Points, in no order, along strands that fork and pass close to each other.
(in the rows, 128 means zero)
Points whose rows are less than 118 apart are linked; no others are. Some points are linked to none.
q462: [143 165 150 102 165 158  98 172 154 124 153 138 104 174  99 122 159 149
 116 102 121  63 144 144 147 124]
q682: [144 127 134 155 102 133  97  55 148 119 145 173 165 127 131 154 122 154
 141 139  96 162 113 148  95 115]
q709: [101  96 146 201  91 101 129 118 112 116  69 120 138  92 101 165  90 126
 138 119 189 125 132 198  87 136]
q11: [125 107 146 142 112 140 102 122 136 137 110 201 152 153 176 156 151 136
 118 124 136 180 121 124  41  91]
q2: [131 146 187 143 141 157 127 190 106 118 137 124  80 164 161 128 168 131
  70 122 145 113 117 121 102 143]
q974: [126 132  79 114 125  92 154 138 122 149 105 120 123 113 108 117  97 115
 172 105  95 141 157  88 152 176]
q976: [130 156 116 141 138 155 123 182 152 135 106 140 108 173  96 155 121 170
  89 105 132  82 143 157 149 135]
q122: [112 122 129 178  99 110 134 102 134 177 104 158 131 160 148 147 149 156
 153 143 145 163 101 102 112 145]
q746: [138  96 112 151 115 143 136 146 172  82  98 134  98 145  79 134 119 142
 133 117 163  60 151 195 116 112]
q869: [104 126  87 145  99 113 129 114 111 192  87 116 172 142 178 152 119  95
 125 143 136 175  89  69  91  97]
q932: [129 176 126 127 144 116  95 149 117 162 106 108 164 173 177 120 132 125
 120 135 123 195  61  79 156 105]
q325: [127  83  91  79 139 120 192 124 106 159 152  82 127  99 154  86 116 107
 161 131 141 118 166 105 158 144]
q178: [141 143 194 142 119 164 105 130 106 113 146 170 126 137 169 135 158 135
  95 139 149 118 149 190  68 101]
q848: [121 103 156 176  88  85 119  90 124 136 104 155 139 112 112 166 120 154
 202 104 144 146 138 144  83 147]
q435: [115 151  98  91 188 101 147 133 122 117 171 130 142 116  74 112  82 109
 149 118 112  70 185 129 193 143]
q341: [124 128 127 195  85  94 130 103 131 156  71 156 133 156 133 169 119 149
 180 102 131 142 127 116 105 134]
q784: [129 106 105 150  76 113 108 128 128 137  63 129 167  88 121 190  75 127
 159  79 113 171 132 138  48 132]
q148: [135  88 156 197  88 108 102  94 183  71  97 149 116  93  89 171  97 146
 136  96 118 148 150 163 108 166]
q498: [138 146  98  94 131 118 149 172 130 165 134 139 109 142 104 109 109  88
  65 108 100 110 160  91 163 184]
q466: [119 102 109 126 123 128 164  93 138 108 149 148 118  99 104  94 115 100
 123 178 135 100 138 149 117 143]
q140: [123 105 109  98 135 133 188 142 107 168 141 108 111 138 170  95 133 102
 125 145 142 128 146  86 146 144]
q725: [175 124 140 142  98 155 134 101 120 103 147 119 130 128 112 155 130 120
 123 120 127  94 119 168  89  99]
q244: [155 177 131 132 146 110 102 121  80  89 162  68 147 160 152 143 132  87
  76 129 114 158  63  77 166  52]
q43: [154 111 140  61 141 152 134 119 104 118 179  91 133 118 166  83 182 123
 162 154 141 149  85 113 132  74]
q575: [134 147 121  59 158 117 121 166  88 190 121 110 123 141 184  86 168 117
 176  99 101 178 142  61 171 126]
q774: [134 181 122 103 146 118 105 170  98 160 100 127 134 172 174 113 137 124
 153 113  92 190 112  61 150 107]
q805: [112 144 102  66 193 134 138 136 127 163 170 104 120 125 140  96 153 161
 151 132 109 112 167 101 212 159]
q916: [113 128 129 172  90 121 138 102  96 177  83 114 158 153 162 146 124  75
 109 147 170 124  90 107  74  95]
q189: [107  89 164 204  68  99 123  74 115 128  97 169 131 110 125 158 125 127
 123 153 179 136 128 206  83 107]
q31: [137 123 103 150  93 110 150 106 101 178 103  88 155 136 115 134 100  54
 102 134 160 108  94 118 109 121]
q202: [112 129 132 112 169  90 132 134 154  99 142 131 117 102  39 111  96 113
 168 102 119  62 166 130 175 183]
q511: [146 142  61  79 134  97 149 147 104 139 139  85 123 126  98 124 113 111
 150  88  93 121 161  90 196 136]
q89: [105 120  94  70 167 133 133 135 138 171 137 137 136  97 144  94 147 155
 184 128 104 134 167 123 159 180]
q318: [134 119 116 103 136 147 175 101 123 115 171 118 128 124 124  91 132 104
 111 180 142 101 107 131 151  99]
q104: [132 127 178 115 136 173 123 113 104  99 164 160 110 107 142 118 166 121
 126 144 115  78 172 173  68 107]
q477: [119  88 181 191  86 136  99  94 153 103 133 189  95 134 145 149 169 171
 104 149 152 114 171 198 108 111]
q410: [144  90 133 179  80 120 100  66 186 101 109 180 134 113 134 182 114 144
 119 112 102 162 141 154  74 136]
q339: [146 136  68 125 105 112 104 107 113 138 126 123 184 105 144 158  98 127
 167 111  78 180 133 100 104 105]
q685: [151 147  66  45 131 114 147 184 100 149 148  71 107 145 108 130 138 113
 106  71  89 126 158  72 208 104]
q376: [114 108 170 164 106  91 119  75 122 122 140 145 134  74  94 142 127 155
 199 119 129 142 136 142 110 177]
q214: [118 147 117 125 161 147 117 136 155 125 165 165 104 127 128  94 139 122
  89 169  99 106 166 109 139 167]
q686: [129 114 164 171 105 146 117 105 153  95 157 157  73 128 102 138 161 157
 100 140 137  71 164 175 119 146]
q699: [114 103 132 150 130 113 128  92 176  86 130 165 108  95  68 102 104 115
 134 166 142  91 147 183 122 146]
q67: [116 124 123  47 201 139 149 151 132 177 152  89 129 145 176  62 144 151
 131 131 139 146 140 101 226 138]
q527: [144 159 129 119 136 116 136  76  87 110 181 101 143 138 144 102 140  80
  78 181 122 149  81  90 175  61]
q903: [153 153 104 137 112 124  92  78 108 140 148 129 186 124 130 146 112 125
 148 130  94 167 105 128 124 101]
q689: [ 91 142 121 161 118 134 114 142 125 163  77 142 158 159 198 159 125 117
  85 128 129 188  76  70  79 106]
q457: [123 125 104 125 117 132 167 165 124 162  98 127 109 161 154 105 139  96
 116 140 135 137 122  79 125 147]
q749: [131 134 113 106 153 152 144 139 102  97 160 101 137  89 106 140 106 150
 172 110 116  74 169 157 115 128]
q486: [143 143 199 133 140 160 109 159 123  98 144 140 100 159 145 114 159 103
  64 141 151 107 109 154  87 111]
q766: [169 152 171 106 143 173  86 100 143 104 181 140 136 128 126 117 148 157
 109 147 111 118 102 172 124  91]
q663: [110 158 105 113 164 130 140 161 138 165 105 107 145 170 170 100 120 130
  90 152 138 190  74  81 181 124]
q295: [149 163 194 101 164 162  79 134 141 111 162 127 113 154 135 121 183 164
 134 118 126 106 101 150 129 109]
q738: [122 123 107 113 123 139 139 165 146 152  90 163 101 158 156 108 163 145
 148 124 107 156 127  75 123 153]
q885: [117 113 117 113 144 104 137 149 148 105  89 136 107  91  76 117 101 129
 199  84  97 104 167 115 143 188]
q416: [143 129 128 101 136 136 142 114 117 141 154 104 136 158 158 102 170 142
 173 153 142 147  80  93 159  89]
q423: [117 132 164 168 118 147 118  93 149 105 104 181 125 153 147 112 138 103
  68 187 146 117  97 164  92  72]
q119: [121 136 158 125 152 136 125 154 137 100 145 121 116 154 176 104 146 107
  88 162 134 171  55  80 121 112]
q58: [152 147 113  95 106 134 124 138  68 171 167  51 153 111 150 153 145 140
 151 125 132 144 123 109 133 102]
q171: [123 132 109  93 148 157 128 143 123 160 157 125 153 106 145 107 141 150
 160 150 123 143 133 146 130 141]
q177: [141 149 127  61 172 107 116 187 118  91 176  78 107 153 135 105 142  76
  55 101 109 160 107  61 191  98]
q118: [104 125  96 163 126 100 170 105 107 123 109  83 158  93  97 150  57 120
 159 146 152 117 108 124 140 139]
q804: [132 143 115 127 124 142 160  71 105 110 170 124 142 129 151 115 126 108
  93 196 124 129  77 116 138  69]
q404: [129 134 143  94 139 162 115 109 122 141 173 148 160 105 135 104 148 154
 132 172 135 135 120 180 115 127]
q62: [133 120 115 149 104 124 148  99 129 169 135 112 141 145 142 135 151 160
 160 153 144 147  80 104 134 126]
q226: [ 99 110 158 181 114  98 119 142 111 110  54 113 161  68  93 165  63 136
 176 105 178 152 130 173  89 136]
q977: [123 129 114  60 178 131 166 175 131 169 139  78 128 164 178  73 117 132
  97 138 153 169 108  88 212 125]
q853: [134 148  63 126 105 143 123 142 128 155 106  84 159 127 121 163  97 111
  62 111 111 131  95 106 128 124]
q579: [152 162 106  58 152 143 118 203 115 124 162  91 119 148 117 123 141 118
  72  87  93 131 126  90 175 113]
q437: [139 148  97  88 159 122 144 125  95 104 194  99 146 106  79 136  99 119
 139 115 110  76 166 148 172 116]
q642: [125  79 154 160 122 111 103 104 179  47 117 156 107  63  63 122  99 130
 158 122 125 110 159 165 100 156]
q25: [125 125 146 140 117 100 132  97 121 133 143 107 131  89  82 129 121 155
 191 118 132 114 126 137 150 185]
q9: [131 119  83 139 112 112 117 121 135 111  93 134 159  89 115 157  79 134
 177 105  93 161 140 125  88 143]
q72: [136 110 137 115 133 125 120 103 162 139 149 132 113 114  79 105 155 146
 170 134 135  93 129 153 159 179]
q329: [122 106 171 225  76 120 128  86 114 127 107 151 108 141 133 176 145 149
 107 134 175 104 151 199 107 114]
q961: [138 162 134 106 164 101  99 157 119  62 163  72 125 157 144 117 128  69
  58 122 102 179  62  66 169  82]
q695: [129 135 170 172 116 151 114 125 142 102 105 146 114 174 138 134 145  93
  26 146 165 106  88 164  97  91]
q530: [110 133  95 121 125 142 141 202 161 132  92 145  77 149  87 134 121 161
 103 102 126  78 172 145 148 162]
q730: [109 117 132 153 135 132 126 128 138 118 114 181 124 125 135 126 142 143
 171 141 124 113 180 143  91 140]
q149: [148 152 135 148 107 131 133 113 107 150 138 109 136 153  95 141 120  99
  85 120 147  90 105 151 124 126]
q936: [111  88 109  63 163 109 179 131  96 151 133  68 132  62 133  99 105 114
 213 105 141 103 180 121 162 158]
q408: [138 127 154 150 111 132 116 106 156 133 153 136  92 146  83 124 170 158
 126 123 142  73 134 165 148 164]
q193: [114 128 128 135 130 143 113 188 167 137  71 175 102 171 171 117 153 149
 107 127 114 186 102  85 101 136]
q646: [ 94 142 143 164 141 147 100 176 166 112  65 157 119 177 188 141 132 148
  69 126 127 189  75  94  94 116]
q737: [118 134 104  86 133 127 146 187 145 158 108 147  76 139  88 108 132 118
 108  91 101  84 180 105 156 197]
q645: [139 147 104  82 152 157 130 174 129 129 163 121 116 132 133 106 142 120
  73 128  99 116 143  98 147 151]
q513: [126 144 131 160 112 144 138  62 120 113 124 153 147 145 140 122 115  92
  86 181 131 115  84 144 105  77]
q430: [107 108 179 154 131 100 113 165 119  81  68 130 135  53  86 147  80 152
 192  85 165 157 155 155  97 168]
q981: [162 105 140 153  82 176 123  78 151 103 133 119 136 120 140 183 127 152
  90 133 123 118  98 181  77  88]
q503: [ 98  98 131  95 151 106 159 152 111 128  94 109 121  66 108 113 105 138
 233  92 130 114 168 122 137 178]
q245: [111  75 164 195  96 105  91  70 172  85 124 208 114 102 140 170 133 167
 120 139 134 151 187 187  88 126]
q459: [134 116 119 128 137 142 131 152 144  80 120 116 117  99  71 148  99 156
 155  97 136  69 169 190 114 137]

Follow the links from the first point to the second, and from the first to the third. Name the last point that the two ways share.
q805, q140, q642 -> q579
q171, q435, q193 -> q885
q749, q766, q695 -> q579
q503, q709, q72 -> q477

A fork is a point with three links. Follow the links from the first point to the second and name the forks in between, in order.
q140, q486 -> q885, q579, q804
q43, q903 -> q477, q410
q530, q31 -> q645, q579, q885
q527, q193 -> q579, q885
q511, q376 -> q579, q804, q410, q477

A fork is a point with three links, a tip a point with one. Leave the first point through the second and follow the links. Name the first fork or tip that comes.
q67, q805 -> q645
q981, q725 -> q885
q408, q72 -> q43
q295, q766 -> q575
q140, q457 -> q981

Name the points in between on the shortest way along the links from the first point to the second, in order.
q486, q645 -> q695, q423, q513, q804, q527, q244, q961, q177, q579
q903, q62 -> q682, q410, q245, q477, q686, q408, q72, q25, q376, q848, q341, q122
q31, q511 -> q916, q869, q689, q646, q193, q738, q457, q140, q325, q936, q503, q885, q974
q663, q804 -> q977, q67, q805, q89, q171, q404, q766, q295, q462, q976, q530, q737, q498, q645, q579, q177, q961, q244, q527
q177, q784 -> q961, q244, q527, q804, q318, q466, q699, q642, q148, q410, q682, q903, q339, q9
